Points, in no order, along strands that fork, close into loops and pass close to each other.
Two points are linked if the straight distance between their rows is under 104. Some points are linked to none.
Levuv: [ 15  14 -28  31  23 -17  -7  15  30 -11 -24  18  21   3   3  37 -21 -11
  -2  32  -7   0  14   5  -6  28 -12 -29  -7   7  -7   6 -18 -11  11  24
  -6   4   1  24   2  -4  36 -15  -6 -36   4  -3  15   5 -19 -13 -14 -24
 -12 -20  10]
pazam: [-16   3  -5 -34  -4   2  21   0 -14  -7   5  -9  -1  -1   0   0   9  -6
  -8 -23  -8  11  -8 -17  23   5  24  -7  -2 -10  12   4  -8   3   1  -7
  -3  13  -3   0 -18  -9 -17 -16   7  10  23  -6  -4  26 -14  -8 -15  -8
  19 -20  17]
mim: [ 17 -11   9  -5  12   4   0   2   2  11 -14   5 -15  -6   2  -5   3  -9
   1   5  -4  -5 -14 -11 -27 -23 -11  15   0 -11  16 -10  13 -13 -13   8
 -18  -1  16   0  10  19  12   5  -2  -7  -8  13   5  -6  17  -4  20  -4
 -11 -13   0]
Zono: [ 23 -15  29 -12  13 -11  -2  -1  16  50  -8  12  12  23  -1 -28   9 -19
  13 -23  14 -13   3   0  19 -15  -7  30  19 -11   6  -3  18   8  13   7
 -20   7   8  -5  26 -34 -21   4   8 -23  -7  -1 -13 -17   7 -18   2 -28
 -12  -8 -29]
Sagi: [-18 -13 -21  16 -13  -4   0 -15  10  10  20  -6  31  -1  15   8  20  30
  32 -20  19  30  26  -5  28 -29   7   5  22  -5   4 -10   6  -6  -3  -6
  28 -35   2 -23 -27   0 -19 -16 -12 -10   5 -19 -11  15   7  14  -7 -13
   5   6 -20]
dor: [ -7  -3  13 -36  -5   4  22 -11  11  15  12  -8 -13   9 -22  13   3 -38
 -16 -29  29  -1 -19  13   7   1  -1   1  10 -13  22 -21  19   3  -9  -9
 -21  13 -26   4 -15 -24  14  -1  -6  -7   5  -1  -8   7  10  -1  -6   7
  19  -6   0]
gofe: [  5  19  10 -21   0  13   0   7 -15  35  13  -2 -20  13  -3 -17   3 -10
  -8 -22   8  15   5 -10  14 -22  -1  -1  13 -10  18 -10  23 -15 -13 -16
  17  -1  48 -25  -6 -17   6  -8 -15  -3  -3  30   4   2   6  -9 -11  11
  -1  28 -24]
talur: [-21  21  27   2 -32 -14 -16  18 -18  -1  23 -17  -6  14  -4  -5  21  21
 -15 -17  -1 -15  24 -26 -11  -4 -14  17  -4  20 -18  15  21  -2   4 -27
  -9  17  24 -19  14  -8 -30   6   9  10  -1   5  -1 -24   9   8  17  33
  -9  14 -13]
surur: [  3 -25 -11  16   4   1  -1 -11  19  15   0  -7  19  -5   6 -11 -12 -15
  10  12 -16  23  -1   5  13  -7   6 -12   2 -23  22   4  -2  -3   7   7
  21 -28   4   1  -2  19  -2 -21   8  -5  16 -16 -14  40   4   6 -11 -14
  14 -11  23]
suku: [ 16  33 -30   6  12   0  20   1  -8 -23 -14   4  -3 -18   0  15  -6  -3
  -7  26  -5  10  16  -4  -6  10   0 -28 -19  -1   0 -22   0  -3   6  -9
   2  13   6  19  19   2  22  -6 -18 -11  -9   8   4  -7  -8 -22  21  -2
 -24  -2   0]
valef: [  4   0   4  -3  -8  -8  -6  -2   1  -4  19   4   8  10  -5   6 -11 -19
  -4   3   4   1 -34   4   3  16  20  -9  -6  -1   4  28 -10  20 -12   5
 -26  -2 -20  19 -25   1   8   4  23   2   3  -2  20  13 -16   2 -19  10
   0  -7  20]
vimez: [-13  -9   5   0   0  22  -9   1   4 -15 -14  -4 -18 -11  -2 -11   8  21
  13   1  -7 -21  15   1 -21 -10 -15  25   5  -1 -19  -5  10  -9  14  -7
   5  -1 -13  -5  39  -3 -13  10 -11  10 -18 -13 -21 -38  33  13  25   4
  -7   0 -13]
lev: [ -4  -3  -4  -1  17  10  23  -1 -17 -19 -12 -16 -11 -30   7 -21  -7  -1
 -21  26 -28   8  -5 -31 -18 -16   0  -9 -23  -8  22  -7  -4  12   0 -12
  -3  11   6   4  35  31 -11   3  24  13  12   7 -22  23   5   7  45   3
 -10 -13  31]
zoz: [ 11 -10  -3 -10  16  -5 -11   4   2  33  -7  11 -15   0   4 -30  -3   3
   5   1  -9 -11   2  17  11   0 -20  10   8  -8 -16  17   4 -28   1   7
   2  -8  39  -3  10  23  -1 -10   6   9  13  13  21  13 -28  -5 -11 -24
  22  13 -18]
Toz: [ 13 -18   3  -6   1 -18   7  -9  43  12 -24  23  10   6   3  24   0 -12
   1  17   6  -6 -34   3   1   8  -5  11 -12 -11  10  13 -13  -9   4  23
 -23  -8 -13  15  -4  19  18   6  11 -24  14  -7  24   5  -4  -5   7 -22
  19 -22  19]
vomeb: [  9 -16  -3 -25   5 -10  29 -10  -8 -12   4  -9   1 -16 -16  -7   4 -29
  -6 -15   4  20 -25   9  25  14   9  -2   1 -14  15 -27  -7  25  -2   4
 -16  14 -29  14 -19 -10 -10 -19   7   7  29 -17 -15  26 -19 -14 -10 -26
  17 -29  14]
lozop: [  8  32 -22 -10  18  -5  24   6 -19 -28 -24   3 -15 -28   2   4  12 -10
 -12  -6 -22   7  -1  -3   7  29  -4 -13 -14  13 -21 -19 -26   3  11   1
 -14  30   6  11   8  -1  12  -8  -1  10  21   2  11  11 -45 -29  -3 -32
   3 -28   7]
pak: [ -4  33 -17 -11   6   4  14   9 -45 -15  -1 -10 -23 -17 -17 -19  16  14
 -10 -19  -7   7  23  -5   5   2   2 -12  -9  15 -15 -21  -1  -3  -3 -20
  19  27  24  -9   8 -13  -5 -13  -6  28  11  18  -4  -3 -13 -15   5   6
  -4  13 -21]
sevaf: [ 35  16   7  15  16 -12 -14  12  -1  24 -10  16  23  22  18 -13 -19  -4
  -1  26   3  -6   7 -10 -17 -12   4  -3   4  -1  -1  10   4   5   8  11
   4 -14  30   4  23  -6   4   6  -5 -28 -21  13   6 -21  -4 -14  -3   7
 -35   3 -17]
rog: [ 11 -28  -3   1  -2   0  10 -13  11 -17   4   1  16 -10 -11   4 -11  -1
  -2  10   2   1 -34  19   7  15  22  -1 -10   2   6   7 -27  35  -2   8
   2 -15 -45  17 -10  14  13   5   7   6  -6 -21 -11   7 -10   5  -7   7
  13  -4  31]
tukiz: [ 14 -15   9  -3   9  -8  -9  -2  15  37  -3   8  -1  16 -14 -12  -3 -13
  12 -10  20  -6   4  20  16 -13 -27  25  20 -14   4 -22  21 -10  -4   1
  -4  -4  15  -2  16  -9  -4 -10  -3  -8  -8  -6   0 -14   3 -16   1 -19
  -1   8 -37]
Mul: [ -1  -8  14  -7  -9  17  -8 -17  21  17 -12   1 -15   6   0  10  17  27
  11 -29  15 -18  -4  28   2 -16 -11  22   7  -5  -8  -9  -5 -15  -8   2
  20 -23  13 -30 -14  -8   0  22 -21  14  -6  -3   2  -1  11  25  -3   1
  33  35 -26]
sokit: [ 23  31 -28 -11  36   5  25   0 -24 -24 -29   3 -16 -24  -9  12  -9 -22
 -13   7  -6   8  10  11   0  22  -2 -25 -14   4   0 -41 -20   7  -3   8
   8  31 -10  12  11  -9  27  -3 -24   5  -6   5   8  -6 -18 -33  -4 -14
 -15 -12   1]
Rol: [ 22  32   8  24  -2  -5  -5  15 -14  20   6  10   6  26   4   5 -29   0
  -2  14   2  -3  23   3 -23 -16   0  -9   4  -3   7  -8  15  -2 -10  -4
  21  -9  33 -17  12  -8  21   8 -17 -16 -27  27  21 -18   1  -5  -3  21
 -34  35 -15]
Repe: [-26  -3  10 -17 -24   8  13   6  -4  -9   0 -17  -4   1   6  14  23  -3
 -11 -34  -6  16  -3 -17   9   9  -3  -7  -3   3  22 -11  -1  -5 -13  -7
   0   6   8 -26 -27  -4  -7  -4  11  16  49  -4 -15  36  -5  16  -9   1
  29 -16  12]
Dulu: [ -9  15 -22  10  -2  -1   1  14 -29 -15  -8 -14 -28 -19 -20  -4   6 -13
 -15   3 -17   1  26  25   0  13 -27  -7   4  20 -15 -27  -1 -10  -9  -8
  25  20  12 -13  10  16   6 -12   2  26  24  11  -9  19 -18  -1  10   1
  10  19  -5]
Zule: [-11 -12 -10  22 -28   3 -17  -1   9 -15   7 -29 -11 -10 -28  -7   6 -17
  -7 -10  14  10  20  48 -22  -9 -39   8   7  32  -4 -32   3  14 -32   2
  15   7 -21 -11 -13  17  -4 -11   5   9  10  -6 -26  21  14  24   1  13
  24  23 -20]
Gekes: [ 10 -29 -15  49  -8 -19 -13  -4  30   6  16 -14  42  11  -5  23 -13  13
  28   7  26  28  16  22  10 -16  -8   6  22   5   2 -14   2   6  -4  16
   9 -29 -12 -10 -17   1   5  -8   2 -27 -15 -15   7  -3  20   7  -6  -9
  -9  10 -19]
lebav: [-10  12  12   1  -2   7  -6  12  15   7  -5  10   1   3  17  17   5  -9
  -2   4  -3   4   3 -36 -25  -8 -18  -6  -3   2  13   2  16 -30 -10   1
 -18  -8  17  -3  -1   0  20   6   2 -21  15  15  17   8  10   1   4   1
  -2 -15  -2]
Velo: [ -9 -14   1  -7 -10  17  -6 -14  13 -16   9 -10 -22  -1 -26  -4   2  -7
  -4  -8  27  -5  -3  39 -16  -9 -21  22  -2  15  -9 -14   6  -1 -16   2
  -3   6 -24  -1 -10  17  -5   3  -1  17 -10 -12 -15  -1  16  21   7   1
  30  26 -17]
goz: [  2  42 -22  10   3  -4  33   3 -25 -33 -11   4 -12 -24  12  28   2  32
  -4  24  -8  -3  28 -20  -8  -1 -13 -13 -12  -2 -18 -24  -3 -17   4 -21
  10   7   6  -2   9  21  15  15 -23  -1  -6   5  11 -10   0   0  37  -2
 -16  15   1]
serep: [ -7   8   3  11 -14  -1   6  -8 -30 -22  21 -25   3   3 -22  -3  -9  31
  -9  -2  16 -14  15   5  -1  -3  19   9  -3   6 -14  -9   8  37   4 -16
   6   1 -27  -3  11   4 -22  20  -3  22 -29  -7 -13 -35  27   8  26  36
 -25  36  -3]
Gusan: [ -2   2 -36   8   8   1   7 -15  -7 -29  22  -2   1 -32  -8  -2 -16 -20
  11  17   4  25  -5  -2  11  12   5 -13   0  -4  -3   7   4   1 -14  -5
 -10   8 -38  40  -5   9  -1 -20   5  -3 -11 -14  -1  21   3 -15   4 -16
  -8 -16  11]
tumad: [ 11 -19  23 -10  14   4   3   3  -3  -2 -10  -8 -15 -11   5  -7  -5 -26
 -14  14 -22 -14 -34 -14 -29 -16   1   9 -11 -13  30  -3  -6  12 -16  13
 -14   4   1   4  17  23  10  15  19   2  14  17  -7  12  13  15  38   2
 -12 -14  29]
Lim: [ -7  -6   5 -15   0   2   2  -7   9  14   6  16 -23   0   2 -17   3   4
  -6  15  -3 -15 -13   6  12  13   4  -1  -7  -4 -18  45  -3 -24  11   0
  -1   0  16  17   6  22   4  -6  17  14  13   1  22  14 -18   9  -4  -1
  38   9   4]
guvis: [-25  19  -5 -17  -9  21   5  -4 -49 -24  22  -9 -25 -29  -4 -28  23  19
   3 -27   0  14   7 -20   5  -1  14   1  -3   9 -17  -1  -3  -2 -16 -17
   2  20   6  -3 -16  -6 -28  -2  -3  38  13   3   0   7   0   7   2   7
   6   6 -13]
Lum: [-15  22  24 -13 -26 -10  -6  17 -21 -10  18  -7 -13  12  -5  29  14   6
 -20 -25   6   0  -3 -26  -4  21   2  -8  -8  18   3  -7   0   2 -18 -13
 -18  22  14 -21 -37  -7   6   4   7  11  30  14  18  16 -16  14 -12  19
  10   3   6]
baga: [ 11  -7   5 -10   2  14   9 -24 -35 -19  24 -13 -12 -16 -25 -29 -10  11
   8 -11  22  -6 -19  14   2 -18  27  17   3  -9  -8  -2   4  30 -13 -15
  -2   5 -24  20   1  -4 -19  14 -12  22 -35  -4  -9 -27  20  -4  24   7
 -16  23 -10]
mip: [  8  23   5  19  -6 -20 -15   7   2  25  21   9   5  24 -10  10 -21  -8
   6  -1  27  13  23  15  15  -1  -6 -11  17   0   3   1  24  -6  -6  -4
   3  -4  21   3  -1 -21  22  -9 -15 -22 -20  11  28 -16  -3 -14 -23  11
 -13  37 -31]
siv: [  9  -3  20 -26  15   0   3   2   4  31  11  11   3  15  -2 -37  14 -19
  10 -32   2  -5 -18  -8  26 -10  20  13  15 -10   0  18  13  16  18  -2
 -22  15  -2  20  14 -46 -39   0  13  -7  -8   1 -14 -10  -3 -26 -17 -15
 -10 -12 -15]
Lom: [-26  -1 -10  -1 -22  19  -2  -3  -3  -2   7 -13  -2  -8   7  16  -1  -1
  -4   3 -22  31  12  11  14  14   6 -19  -6  -4  20   4 -14 -10 -10  -2
  17 -16  14 -14 -37  17   8  -4   1  15  45  -8  -7  56 -10  23 -27   0
  29   4  21]
dez: [-18  -8 -11   8  -1  19   6 -26 -19 -11  33   0 -15 -30   6  13  -8   5
  12  22  14  25 -13  -1  -4 -21   2  -3  -7 -12   1   7  -4 -16 -31  -4
   0 -22  -3  17 -34  40  12  16 -12   3 -12  -1  20  32   5  16  13  -4
  14  12   5]
Tazuf: [-24   0  13  -7 -31  -6  -6   6  -4 -12  11 -23  -7   4   1  -3  33  22
  -6 -41   9  -9  15  -3   4  -3 -16  22  11  20 -17  -5  18  -5  -7 -20
  -4  13  13 -25  -7  -6 -28   0   6  19  21  -2 -13  -5   7  28   9  10
  11   5 -20]
buteb: [-18  -6  16 -27 -13   1   6 -11  14  21  14  22 -15  10   6  -2   0  -1
  -3  -1  -4 -16 -26 -18   3  -7  13   7  -9 -12   0  47  19 -22  15  -6
 -23   6  -6  24  12   2 -17   6  17   1  -4  10  17  -3   1   2   5   4
  28   4   9]
budeb: [-15 -19 -19  20  -2  12   0 -21  23  -6  19   1   0 -33  -1  18 -21   3
   4  37  13  24 -13   3  -1 -18  -4  -2  -6 -19  14  10   4 -12  -9  -1
   7 -34 -29  17  -9  42  15   7  -2 -10 -15 -27   0  31  22  11  23  -8
  15  -4  28]
fulos: [ 18  27  -3 -10   9 -27  25   0 -27 -11  -3  11 -17  -5  -9  -3  -3 -13
 -22   4  -3   6 -13 -14  10  24   8 -15 -21   6 -16   1 -12   7   9   1
 -24  30   5  17   2   7   5 -13  14   5  22  15  27  16 -44 -31  -8 -12
  -2  -5   7]
kigo: [ 17   0 -18  -8  19   0   9  -8 -26 -15  11  -4  -2 -24 -21 -30  -9 -26
  10   6  -8  17 -23   2  15  21  16  -9   4   1  -2  -2 -11  20  -4   4
 -13  16 -27  42 -11 -10 -10 -13   7   6  -5  -7  -2  14 -25 -22 -15 -21
  -5 -28   9]
kapu: [-15 -12   7   1  -8  10 -22   0  32  -8  -4   3   2   8  -1   9  -1   0
   5  -3   6 -19   0  23  -4  21  -1   1  -5  15 -17  26 -12  -6   6  -3
   1   2 -22   5  -3 -13   5  14  -7   8  -8 -15   8 -21   7  11 -18  15
  17   0  -2]
tofat: [-38  -8   6 -28 -20  22   3 -23  29 -12  20   3 -34 -13 -18  10  13 -14
  -6 -16  23   0  -5  25  -3   8 -25  12  -9   1 -12   1  13 -25 -16  -9
 -17  15 -32  12 -23  -4   4   4  -4  16   0 -14 -10   4  12  21  -5   0
  51   7 -12]
gufa: [  2 -14  17  11   0  -2 -22  21  22  11 -19  -5  20  28   9 -12  -4 -14
 -15   6 -30 -23   6  -1  -4  25  -3  -6  -3  22 -11  40  -3   7  35  -6
  -1   9  -5  -4  25 -13 -15  -8  25   3   6  -2 -22 -21  -8   3 -21  20
 -11 -21  14]
befuz: [  1  10 -11  24 -15 -14   3   2 -29 -17  26 -16  21   5   0   0  -7  45
   6  11  13 -12  15 -16   3   2  37  -7  -2   5 -11  25  -5  37  13 -13
   5 -12 -20   5  14   2 -30  13   1   4 -32  -3  -6 -34   9  -1  12  29
 -36  18  17]
mar: [ -2 -18  25 -27   5  -4  12  14   4  -3 -22 -10   1   9   0  -5  22 -10
 -15 -25 -28 -22 -24 -10   0  10  -4  14 -10   2   9  -9  -1  26  17   7
 -22  23  -8 -20  11 -19 -10  -1  24   9  33  -9 -29  -2  -4   7   4  -6
  16 -34  29]
nire: [-15 -17  11 -37   3  18  26 -15  26  17   5   2  -5   0  14  -1  19  -1
  22 -18  16   3   2 -21   5 -29  -2  20  22 -33  17  -8  24 -18  14  -2
   6  -9  -8  -1  16 -34 -20   2 -14 -13 -16 -10 -28 -19  32  -1  13 -14
   5 -15  -7]
numul: [-12  -3   4  -1  -8  15  -5 -12  -1   1  -3  -3  -1   4   6  12  11  43
  -3 -10   3 -19   0  11   6  -7  17  11   0  -8  -1  -5 -16   0  -1  -4
  31 -21   2 -33 -16   7   0  14 -22  25 -11  -6  -6   2   7  22   9  18
  19  29   6]
Vam: [ -1   2 -28  27   2 -19   1   8  13 -31 -13   0  12 -19   8  36 -15 -11
  -5  30 -16   8  -1   4 -14  26 -15 -25 -17  12  -2   4 -21  -4   4  16
 -12  -5 -21  13  -7  21  30   7   2  -9  17  -9  13  20  -8   4   1  -7
  -6 -24  28]
lib: [ 27   5   7 -11  18   0  12 -13  -1  13 -18  28  -1  11   8  24  -8   6
  12  -5  23  -9 -17  10   6 -11   8   8  -1 -27  12 -26 -12  -8 -15  19
   4 -18  14  -4 -18   1  31  20 -34 -15 -14  10  32 -11   5 -12   4 -26
  -2  19 -15]
dil: [-11   2   8  14 -16   7 -29  15 -12   5  16 -10   5  12  14 -29  -1  10
   0   5 -17 -10  18 -26 -26  -4   1   3   1  21 -11  34  14 -11   4 -14
   4  -1  18  -8  16   2 -23  -1  18   9  -7   8  -7 -15   0  15   1  29
 -29   5  -3]
rak: [-22 -10 -13  -6  -8  19  -3 -16  -7 -13  19  -2 -22 -26  -2   4  -2 -18
   5   6  -7  31  -9  -1  -3   4  -1  -6 -11   5  15  13  -7 -12 -24   6
  -5  -5  -5   8 -35  29   6   3   6  15  22  -4   9  47   5  19 -12  -6
  24  -4  12]
tivod: [  8 -17 -11  14  14 -10 -29  10  20 -12 -36  14  27   1  22   1  15  19
  18   9 -14 -19   0  -1 -10  13  -6   4  -6  20 -35  12 -28  -6  25  19
  -5  -6   4   6   7  -4  -8  -2   7  -9  -5 -20  13 -25  -7 -17   1 -23
 -16 -37  -5]
Nalaz: [  2   2   8  16   7 -26 -15  21  11   3  -9   5  24  12   7 -12   8  -5
  -1   2  -2 -18  17 -10  -4  14  -5   4  -2  17 -24  23   6   1  29   4
 -16  14  -5   0  20 -20 -20  -1  16 -22  -5 -11  -7 -33 -11 -16  -9  -3
 -27 -24  -9]
Pakun: [ 13 -13  -8  15  12  -9  -4  -6  13   1 -15  22  18  -1  14  33   5  20
  37  -1  20  11  -6   0  -6 -26 -14   6  17 -15   1 -33 -17 -15 -12  24
   8 -27  11 -13 -30   5  18   9 -28 -23 -12  -5  16  -5  18   0   6 -28
  -5 -11 -20]
lig: [  9   1   0   2  10 -18  20  -2  19  -9 -20  11   8  -6   0  31  -8 -25
 -18  18 -16   4 -25 -13 -11  14  -6 -11 -14 -14  17  -2  -8  -5  -1  20
 -32  -1  -7  11  -4  19  27  -3  12 -22  27  -2  17  29  -9  -3   7 -16
   0 -27  33]
Moko: [-13   9 -12 -15  10  30  -1   7  14   5 -15   4   8   4  24  -9   5   7
   4  11 -25  -8  26 -19   2   3  18 -16   1   2   9  17  -3 -13  29  -7
  25  -2  -1   0  17 -21 -10  -7  -9   5 -19   3 -22 -16   7   0 -23  13
  -9 -16   9]
sesif: [  3  32  -4 -14  15   2  -7   9  25   6  -8  41   4  28  10  12 -10  -2
  -9  20   0  -9   9  -7   2  26  22 -30  -7   4 -23  46   0 -23  23  14
  -2   9   0  29   3 -36  27  -2 -15 -23 -23  17  28 -19 -11 -20 -38   1
   4   1  -9]
Giko: [ -8  18  -6  -4   8  11   7  15  -3 -23 -37   0 -10  -1  -3  31   6  -5
  -9  -8 -10 -13  11  26 -20  11 -11  -7   0   7   5 -44 -10  -2  -2  -2
  14  21  -8 -21   3 -11  31   8 -29   9   9  -2 -13 -14  18  -5   2  10
   3  -5   8]
vosud: [ 17 -28   8   9  11 -15 -19   4  36   9 -34  20  16   5  13   5   5   4
  12  15  -3 -27 -26   6 -16   3 -12  22   1   9 -17  10 -22  -2   7  34
 -17 -14   0   3   6   6   8  20   2 -12  -6  -3  19 -20  -5  -6   9 -29
  -1 -21   7]
Nofu: [  4 -28  -9  18  -2   1  -6 -17  29   4   1   1  16  -1  -1  31 -11  -9
  21  14  26  28  -4  22  -4 -27 -20   1   8  -8  16 -25  -9 -14 -15  19
   9 -38 -11 -12 -36   2  31   6 -16 -22 -10 -12  18  10  22  12  -2 -15
  13  -3  -7]
tolaf: [ -5 -11 -13  17   1  -1   4  -2 -14 -15  -1 -26   5 -23  -5 -12  -8   3
  -3  14 -18  13  14 -15 -12 -25 -15   5  10   1   7 -17  12   8  -5  -8
  10  -4  -4  -5  25  26 -24 -28  13   1   3  -8 -33   4  26   8  38   0
 -13  -2  15]
Vuv: [ 43  -1   2  19  26  15 -30   1 -40  -6  -8  -8   0   2  -6 -46 -11  -1
   9   7  -9  -3 -19  11 -11  -7  17   1   4  13  -5   6 -20  37 -14  12
  13  -7  27  -2  -1  10  -6   3   5  14 -15  23   3 -10 -16  -4  -4  14
 -35   8  -1]
Nup: [ -8  25  -4  15  -9   6  11  15 -19 -26 -15  -1   5  -2  24  25   0  26
   1  13   0   6  36 -36 -30 -14  -6  -5   6  -2  10 -43  -1  -1  -8 -11
  14  -8   8 -18  18  11  17  13 -25  -5  -4   3 -12 -23  33   9  37  11
 -33  -1   6]
bamat: [  9  17 -14   5  17  -9   8   3  38  13 -19  32  23  26  15  37  -9  -5
   3  36  -2   0   4   5   6  21   7 -28 -10 -10  -4  20 -12 -23  25  22
  13  -4  -2  20  -1 -26  33 -12 -15 -37 -17   3  25 -14 -10 -21 -32 -10
  -4 -14  10]
gulez: [  1  -2  13  -9   1   9 -11  10   2  41  -6   1 -15  14  12 -19  10   8
   1 -10  -7  -7   6  -2  -1 -18  -8   8  13 -13   7   7  16 -33   0   2
  24 -15  54 -25   6  -7  -8  -8  -6   7   5  22   9   6  -1   7  -5  -3
  16  17 -20]
fasat: [-18 -14  -7  15 -19   6  -9  -7  -1   1  10 -20  23   5   8   0  20  48
  17 -26   3   9  20  16  11 -14  10  10  14   6  -9  -3  -3   9   2   0
  38 -23  -2 -30 -23  -2 -26  -9  -6  18   7 -21 -24  11   3  32  -2   9
  18  14 -14]
Tik: [-23  12  13 -25 -18   8 -14 -10 -26  -5  26  -9  -8  -3   2  -9  32  22
   6 -52  19   9  -3 -15  12  -2  11   9  13  23 -18   4  -2   2 -21 -14
  -7   8  16 -15 -35 -13 -28   8 -12  28   4   5   1   2  -6  11 -25   3
  11   5 -27]
Debak: [ -5 -37 -25  20  16  10   5 -20  21 -13  -8   0  18 -23 -10  10 -22   5
   1  42   4   4 -16  28   8  -3   4  -7 -10 -13  11  -3 -14  24   7  14
  19 -26 -45  25  10  33  14   3  -3  -7 -20 -33 -24  21   9   6  20  -2
  15  -6  39]
Zisi: [ -1   0  19 -44  11   1  -5   4 -13   3   0   8 -12   3  -8 -33  27 -32
   1 -34 -15 -18 -38  -8   8   8  23  15   5   1  -9  25   0  15  10   4
 -43  33 -15  13   1 -36 -18   9  25   6   7   6   3  -4 -15 -16 -22  -9
   0 -25   3]
vikis: [  6   4  -6  25 -13  -2 -20  12 -29 -16  12 -21 -11 -11 -20 -13   0  -3
   3 -14   7   7   4  29 -14   1 -19  -3  14  26  -4 -23  -2  15 -34   2
   9   3   9 -20 -21  20   1  -3   5  24  15   3   1  13  -9   8   0   9
   0  13 -17]
gok: [ -7 -15  -2  31 -11  -5  -8   1  -9   3  24 -32   5   6 -18 -26 -26 -17
  -6  15  -9   8  25  11   0  -7 -15   2   4   0   8  -2  33  18  -2 -15
  14  -8  -6   7  31  24 -18 -26  19 -10  -4  -7 -33   7  13   2  18  19
  -9  18  10]
Tegud: [ 33  -8  10  -5  28 -11  -7   9  18  29 -14  16   7   6   9 -41 -11 -18
   4  13  -5  -9  -4 -16 -10 -17  -7  11   7  -4  10  -1  20  -1  20  20
 -14   8  17  13  39 -16  -6 -10   9 -28 -17   8 -10 -18  -9 -26   1 -23
 -26 -26 -18]
zis: [ 24   8  16   6   8 -30  22  21 -10  19 -17 -15   7  14  -8 -17 -20 -31
 -39  15 -26  -2  -5  -7  14  31  -7 -18 -20  -2  12  -7   3  24  22   2
 -14  34   6  -2  21   7  -3 -20  40 -12  39  12 -22  17 -35 -25  -4   5
 -11  -7  19]
Kimub: [-14 -15   5 -31  -4  10  18 -14  27  19   4   4 -31  -8 -16   6   1 -28
  -5 -13   8   0 -21  15  11  -8 -27  10  -4 -15  15 -11  15 -30 -10  -1
 -18  11  -8   9  -8   8  10 -11   4   0  21  -1   2  18   6   2   3 -14
  41  -2   6]
ragul: [  7 -20  29   1 -13  -8 -21   0  25  28  -6   7  -3  25  -7   0   2  -4
   5 -24  26 -20  -4  21   3  -5 -23  33  19   9 -13   4  10  -6  -4  -6
  -7  -3  17 -22   1 -18  -5  24  -8  -1 -14  -4  11 -16   8  14 -11   2
   4  26 -43]
lebo: [ 18   7  -4  -8  11   5  16 -20  -2  15  -4  17  -5   3   8  17 -17  18
   7   7  10  -6  -9  13  19  -5  21  -7   1 -34  11   8 -10   2   5  -1
  20 -17   1  10   1   4  19   4 -20  -4 -19   6  15  -9   6  -9   0  -2
   8  20   5]
las: [-23 -17  -8  17 -13   8  -9  -7  24  10  15  -9   6   5  -9  -3 -21 -19
  -8  16  -9   7  16  17  10  -1 -15 -10   2 -12  15   8  18  -7   9  -5
  20  -9 -14  -2   9   8   0 -24  13  -4   6 -12 -23  15   5  13  -3  19
  26  16  23]
pofel: [-14   5  -4  22 -22 -29  13   0 -14 -13  13 -12  37   4  12  16   6  52
   9  -7   8   1  36 -22  18  -7  13   6  -4 -11 -10  -8   6  15  23 -11
   7 -10  -6 -14   6  12 -28   3  -1  -4 -12 -14 -13 -22   9   6  23   5
 -18  10   3]
tido: [ -3   2  -2  21 -20 -11   8   2 -20 -16  -4 -19  24  -3  16  21  -4  50
   3   7  -2  -2  19 -24 -11 -23   8   6   6  -9   9 -33  -6  26   3  -3
  18 -24  -3 -26   9  19  -9  10 -13  -5  -7  -3 -12 -22  28  16  39  16
 -38   7   2]
Bulo: [ 31   1 -11  -3  17  11   4  -8 -41  -9   2   0 -10 -14  -4 -42 -16  14
  15  -4   6   2 -11   6   5 -14  26  13   7  -2   1  -4 -10  25  -7   0
  14  -4  -1   8  -1  -2  -9   3 -11  14 -28   9  -1 -20   3 -20   3  -6
 -33   6 -11]
mes: [ -4   5  18  -4 -16 -17 -15  13 -20 -23  13  -7   8   7  -2  13  11  -4
  -3 -15  -4  -2 -26 -24 -16  23  18  -3 -12  28  -7  13 -22  29 -15   4
 -35  15  -8  -1 -44  -2  -2  19  19  18  16   8  24   6 -28   4 -16  20
 -15 -17   9]
Lilod: [  3  11   8 -10  -2  14  19 -13  -5  -1  -8  21 -22  10  11  28  -2  40
  -3   4   7 -28  -4   3   1   4  29   0  -4 -27  -1   8 -15  -7   7 -12
  21 -18   0  -8   2   4  19  34 -34  10 -33   5  18 -24  15   1   6  13
  12  37  -2]
bogev: [ -2 -13  36 -12  -3  13   0  19   6   6 -22  -5   9  21  11 -18  16 -15
 -21 -10 -45 -27 -18 -11   5  26  26  -5  -9  12  10  25 -10  18  30  -1
   1  14  -9  -6  16 -26 -19  -1  25   0  14   2 -36  -5 -12   5 -19  29
  -2 -34  38]
rute: [  5  -8  20 -26  16  -3 -10   1  14  23  -2  24  -8   8   8 -27  15 -26
  -1   1 -12 -26 -50 -18 -22  -6  14  11  -2  -5   5  34  10 -12   2   8
 -43  18   6  23  13 -18  -6  13  26  -6   8  20  13  -9  -4  -6  -2  -6
   0 -16   5]
migu: [ 41  16   3  18  14 -39   7  19 -19   2 -15   4   1   9 -12 -17 -20 -13
 -24  10 -14  -7   5   5  12  39   1 -15 -18  12  -9  -2 -15  23  17  11
 -18  30  12   8  23  10   1 -17  23  -6  24  16   5   6 -58 -31 -11  -6
 -14  -2   4]
repa: [-20 -12 -17  25 -10   4 -15  -9  20   6  17  -1  34   5  13  16   4  21
  32  -3  32  24  32   1  16 -16   6   3  21   1  -9   2  13  -9   2  -6
  24 -27 -13  -7 -14 -17 -14  -3 -11 -10 -31 -15  -5 -18  30   5 -17   2
  -7   9 -31]
Gof: [-24  13   0  16 -17  17 -21  20  -9  -1  16  -9   2   3  18  -5   9  -3
   0   5  -9  16  29 -25 -23  -4 -15  -9  -1  24   5   6  20 -23 -23 -16
   7  -4  29 -20  -3   6   4  -3   2   6   9  20   3  20   5  26  -7  16
 -16  -3   3]
paru: [-10  30  -2  -2   2   0 -19  14  13  18  17  23   0  30   1  19 -16  -6
   1  12   8   9  26   8  14  17   3 -28   8   9  -6  30   9 -24   9  -7
   5  -1   2  10   3 -36  22  -2 -17 -17 -24  15  37 -22  -8 -14 -51  19
  -3  27 -19]

A tip is a point with one link. Name the tips that can be reached along the links from each point below, in the order of the rows.
numul: gofe, mar
Kimub: dor, surur
migu: Vuv, zis
rog: Gusan

A piece is all that can be reached along the links. How many separate loops has the piece of each point below (a circle has one, a figure eight two, a Y none), and how many tips (points with one link)?
vikis: loops 0, tips 2
zis: loops 0, tips 2
ragul: loops 1, tips 2
Lum: loops 1, tips 1
